Each row is a point on a landscape with many peaks, with its height.
From any point a climber steps to the highest of the 2 points nearest to it. It stops when none of these is higher. Distance is the straight distance between rows; heights are no part of it.
j_75 (h 488): [116  86 116 112 227 164 110 106  79 108 108 106  91  86  99 127 123 138
 124  91 147  86]
j_702 (h 567): [139  91  76 109 130  96 150 156 162 109 143 159  74 119 160 135 167 116
 151 146 123  88]
j_858 (h 190): [118 168 145 155  97 138 143 153 163 110 100 188 107 179 111 124 134 109
 120 137 139 156]
j_824 (h 50): [124  80 102 151 160  83 117  73 161 126 109 106 136 162 175 209 115 126
 151 117  99  75]
j_522 (h 198): [106 101 104  72 140  82 144 113  81 173 138 142 148 126 125 147 148 126
 162 148 138  46]
j_295 (h 516): [ 87  92 118 124 165 179 127 144 194 143  96  97  97  98 178 174 129 135
 116  68 109  75]
j_272 (h 340): [122 151  76 179  95 132 140 140  82 194 180 125 192 136  81 120 136 143
 104 158 114 120]
j_165 (h 415): [131 156 153  49 156 163 121 117 151 105 164 139 127 179 109 171  90 155
 147 125 143 124]
j_810 (h 538): [ 82 112 141 155 150  96 116 102 106 124  92 115 123 136 118  95 111 139
 132 134 128 153]
j_93 (h 482): [140  93 156 106 129  76 111  78 128  92 162 156 144 140 141 129  58 119
 141 118 157 170]
j_209 (h 456): [109 152 169  70 128 196 128 143 171 118 159 114 122 142 152 154  97 157
 126 120 136 135]
j_41 (h 512): [152 115 110 108 143 129 152 131 162  91 122 133  80  83 187 130 157 126
 145  97 118  69]
j_827 (h 443): [120 106 154  86 188 161 108 118  78 118 125 104 118  99 126 156  82 147
 132  72 159  45]
j_956 (h 426): [137 133 146 112  88 110 194 133 133  95 167 132 133 165 164 171  98 154
 132  99 120  93]
j_717 (h 427): [ 83 119 114  71 183 147 131 109 147 114 155 136 108 180  82 165 112 142
 149 129 126 111]
j_419 (h 248): [166 182  84 140  93 111 160 125  59 135 107 158 140 116 123 101 164 123
 128 123 138  81]
j_977 (h 452): [122 146 161 120 155 149 164 186 103  79 117  84  90 121 145 131 103 108
 148 140 144  91]
j_6 (h 511): [ 60 103 136  90 131 128 106 139 184 174 102 139 101 148 112 124 127 125
 162 135 157 156]
j_240 (h 333): [124 156 161 127  77 117 136 139 184 134  95 123 124  80 123  84 158 130
  70 102 137 149]
j_879 (h 481): [ 63 107  91 162 166 137  75 116  95 174  78 100 113 127 113 137  79 135
 111 147 115 148]
j_760 (h 370): [123 145 132 113 100 146 142 129 197 188  69 174 121  92 125 116 172 129
 100 108 143 123]
j_469 (h 554): [182 156 150 152  90 154 118 148 113 138 108  97 141 149 140 101  96 169
 133 134 173 214]
j_379 (h 617): [187 182 215 125  94 139 112 151 139 127 145  68 162 159 110 136 150 119
 125 159 166 178]
j_594 (h 515): [115 148 151 113 143 160 100 151 137  93  82 102  86 127 155 107 141 130
 163 128 165 127]
j_430 (h 444): [ 89 108 144 151 133 187 133 120 118 148 115 103 115 135 100 106 166 172
  93  97 108 153]
j_744 (h 221): [ 85 141 126 166 102  69 128 135 177 105 118 162  96 164 102 142 148  94
 118 133 117 175]
j_176 (h 423): [157 181 117 149  91  95  92 202 100 108 181 126 127 149  80  95 111 139
  97 141 155 205]
j_562 (h 173): [105  74 119  85 129  86 115 125 112 190 139 115 139  66 163 116 125 124
 142 103 137  53]
j_357 (h 495): [171 130 200 122 115 137 132 123 148 101 120  94 107 177 140 128  88 150
 153 133 163 214]
j_279 (h 565): [142 145 121 128 145 152 112 142  78 148 116  62 134 119 106 105  98 134
 120 177 145 154]
j_864 (h 438): [155 114 186 149 123 139  98  94 157  93 100 109 123 145 163 133 120 111
 169 138 118 174]
j_351 (h 614): [186 212 127 180 107 170  82 150 115 134 119  97 152 146 108 103 124 144
 136 145 151 205]
j_610 (h 121): [135  85 115 151 115  59 155 122 103  95 109 150 123  72 143 145 137  73
 120 121  85  92]
j_947 (h 148): [ 88  61 102 119 127  52 119 140 107 125 139 163 123  78 160 140 140  95
 149  74 108  51]
j_3 (h 441): [152  94 119 133 151 147 161 108 102 101  81 129 116 150 148 104 127 159
 186  83 143 122]
j_410 (h 425): [ 95 118 128  91 137 138 181 143 165  92 151 108 145 139 162 189 100 142
 133  43 133  57]
j_526 (h 579): [114 156 137 123 113 146 126 141 186 110  94 112  69 162 186 144 152 139
 181 127 135 119]
j_90 (h 371): [136 179 155 122  82  96 101 149 123 102 153 116 134 114 139 102 108 112
  85 140 132 182]
j_513 (h 502): [121 137 146 122 137 147 112 156 137 153 126  99 140 103  61 117  98 109
  87 167 163 190]
j_563 (h 73): [123  97  93 132 154  98 147 104 171 114 138 117 104 115 144 192 100 101
 120 140  78  90]
j_984 (h 496): [139 111 106 116 125 126 130  93 140 165 137 138 135 197 107 119 167 174
 129 159  98 164]
j_808 (h 324): [173 161 147 132  70  71 134 126 130 141 141 137 155  77 149  95 138 115
  92 111 132 139]
j_396 (h 240): [127 198 107 113 137 133  95 104 125 150 116 122 117 185 139 154 143 130
 152 173 105 114]
j_938 (h 463): [ 93 168 109 103  97 111  69 153 160 160  99 144 115 144 122  95 129 146
 135 142 157 164]
j_402 (h 564): [ 45  95 133 107 155 124 119 156 197 134 144 137 112 115 133 133 112  96
 139 127 119 151]
j_479 (h 283): [172 152 110 118  73  57 145 146  75 112 152 115 137 104 156 106 139  96
 125 149 130  94]
j_899 (h 513): [158 128 141 131  96 137 140 123 168 122 115 115 109 128 200 125 183 141
 169 112 105  75]
j_701 (h 467): [180 189  81 150 126 114 129 157  63 124 152 127 143 132  58  71 104 148
 102 130 174 170]
j_220 (h 698): [215 207 167 152  88 132 103 145  99 105 144 100 168 154 113 116 133 104
 133 145 157 160]
j_607 (h 97): [191 142 126 179 116 135 134 190  96 112 164 198 167 124 108  76 167  87
 137 156 166 159]
j_83 (h 510): [108 119 139 112 101 150 109 123 131 165 146 110 129 129 169 129 113 147
 120 117 125 112]
j_614 (h 407): [ 98 158 129 134 128 129 141 170 102  91 129 133  80 123 143 152  94 106
 123 153 122 113]
j_484 (h 466): [110 135 137 118  90 124 154 122 137 129 172 110 141 182 170 123 114 161
 124 119  93 125]
j_910 (h 368): [147  78 128 131 102 127 182 172  70 110 107 153 137  80 152 103 120 113
 158 104 159 117]
j_315 (h 546): [150 110 116 110 157 141 110  62 150 136 163 104 123 142 119 124 185 155
 112 160  82 137]
j_868 (h 404): [137  96 138 122 112 120 198 138  85  84 107 142 115 129 163 105 126 144
 180  84 153  87]
j_850 (h 534): [155 122 137 124 154  93 156  69  89  81 152 189 151 122  95 141  68 114
 105 122 134 134]
j_806 (h 402): [ 77 111 117 134 158 177  95  89  82 178 130 129 138 124 114 130 160 175
  86 124 105 101]
j_722 (h 446): [120 147 163  92 111 182  88 147 164 143 123 119 159 139  90 150  88 130
  95 143 132 238]
j_498 (h 366): [128 149  82 142 136 160 137 129  64 189 154 144 150 133  94 132 137 166
  92 152  97 101]
j_845 (h 318): [100 142 181 130 130 138 106 118 134 124 152 100 161 107 133 109 171  93
 125 167  98 127]
j_782 (h 620): [118  99 149 110 170  96 101  88 102 100 141  93 111 133 126  86 191 156
 128 124  90 115]
j_476 (h 630): [ 96  63 105  97 164 113 128 144 190 124 145 139  75  85 123 143 168  88
 124 136 131 106]
j_913 (h 30): [112  86  99 138 140 144 142  83 181 158  92 119 136 193 168 186 118 155
 170  90 111  86]
j_324 (h 312): [138 118  85 199  88  88 146 143 116 178 128 142 197 132 100  98 135 124
 131 134 129 148]
j_364 (h 220): [118 145 119 106 115  94 148  95  71 165 121 125 169 134 111 111 132 130
 157 119 157  82]
j_316 (h 156): [148 153 142 194  95 162 113 170 164 140 122 161 151 112 107 122 136  85
 109 150 142 175]
j_444 (h 486): [145 134 136  80 167 162 169  95  98 108 136 123 136 101 113 166  93 143
 114  90 135  49]
j_809 (h 550): [ 92  99 166 117 191 155  95  94  87 101 123  85  99 106 136 101 180 153
 144  82 120 102]
j_91 (h 422): [118  86 157  99 151 115  99 111 119 108 183 154 142 104 177 122  76  83
 173 135 118 126]
j_510 (h 465): [103  87 107 105 174 124 125 136 166 102 142  98 109 136 144 162 133 148
 131  32 120  54]
j_950 (h 272): [103 205 130 140 125 136  94 114 142 141 119 110 161 164 126 128 187 107
 133 161  86 105]
j_116 (h 378): [144  86 147 152 141 150 110 107 111 110 140 147 130 121 170 147  96  73
 173 161 113 139]
j_915 (h 457): [141 149 118 125  88 137 154 129 154 151 161 140 125 192 156 128 145 170
 129 162  98 170]
j_994 (h 334): [145 117 123 168  92 134 144 167  89 109 122 148 146  86 164  97  79  88
 130 115 150 133]
j_922 (h 95): [129 112  87 113 128  53 123 125 122 119 129 113 126 104 158 183 137  89
 131 158  81  62]
j_902 (h 363): [100 138 176 135 126 152  85 100 146 146 142 135 183 107  98 118 146 113
  92 146  95 174]
j_667 (h 253): [114 116  80 171  99  23 152 146 119 107 114 158 114 149  98 122 123 105
 123 150 119 178]
j_724 (h 406): [ 96 151 146 132 118 190  78 141 145 172 130 121 181 121  98 135 131 148
 106 135  96 227]
j_793 (h 484): [117 128 137 179 121 137 145  93  98 140 105  95 166 118 107  70 151 163
 105 105 107 138]
j_886 (h 535): [151 115 140 110 169 162 172 109 102 116 153 171 121  95  90 127 159 118
  88 103 122  77]
j_244 (h 403): [ 94 124 118 133 119 147 128 109 198 182  59 135  99  97  98 148 133 142
  92 122 108 141]
j_776 (h 508): [192 158 111 138 139 133 136 151  83 108 143 121 136 103  96 103  99 131
 102 174 159 143]
j_981 (h 514): [169 106  89 110 147 103 196 142 156 117 109 158  76 134 117 164 138 113
 144 172 158 109]
j_326 (h 568): [106 100 118 130 134 188 126 129 165 156 117 150 134  99 159 153 115 119
 124 118 121  82]
j_327 (h 470): [151 101  92 106 155 125 153 127 133  94 151 140 103 161 103 137 108 139
 134 164 138 140]
j_786 (h 128): [198 144 134 186 114 134 116 172 156 132 154 172 139 138  87 105 161 117
 112 149 156 199]
j_521 (h 588): [185 116 147 121 158 114 150  92  99  94 126 170 149 105  80 108 153 109
 108 123 138 127]
j_273 (h 282): [151 144  54 178  82  61 120 143 126 162 134 148 138 113 111 119  99 117
  95 166 108 179]
j_231 (h 485): [136 121 155 147 164 158 120  66  83 101 103 138 127 132 151  97 139 158
 156  84 116  93]
j_78 (h 437): [ 53 114  91 150 123 164 110 136 156 169  83 114 106 120  94 166 110 124
  93 141 119 160]

For each start below, name the point where the climber stops.
j_607 => j_810
j_610 => j_279
j_116 => j_220
j_910 => j_782
j_950 => j_279
j_786 => j_810
j_272 => j_810
j_240 => j_810
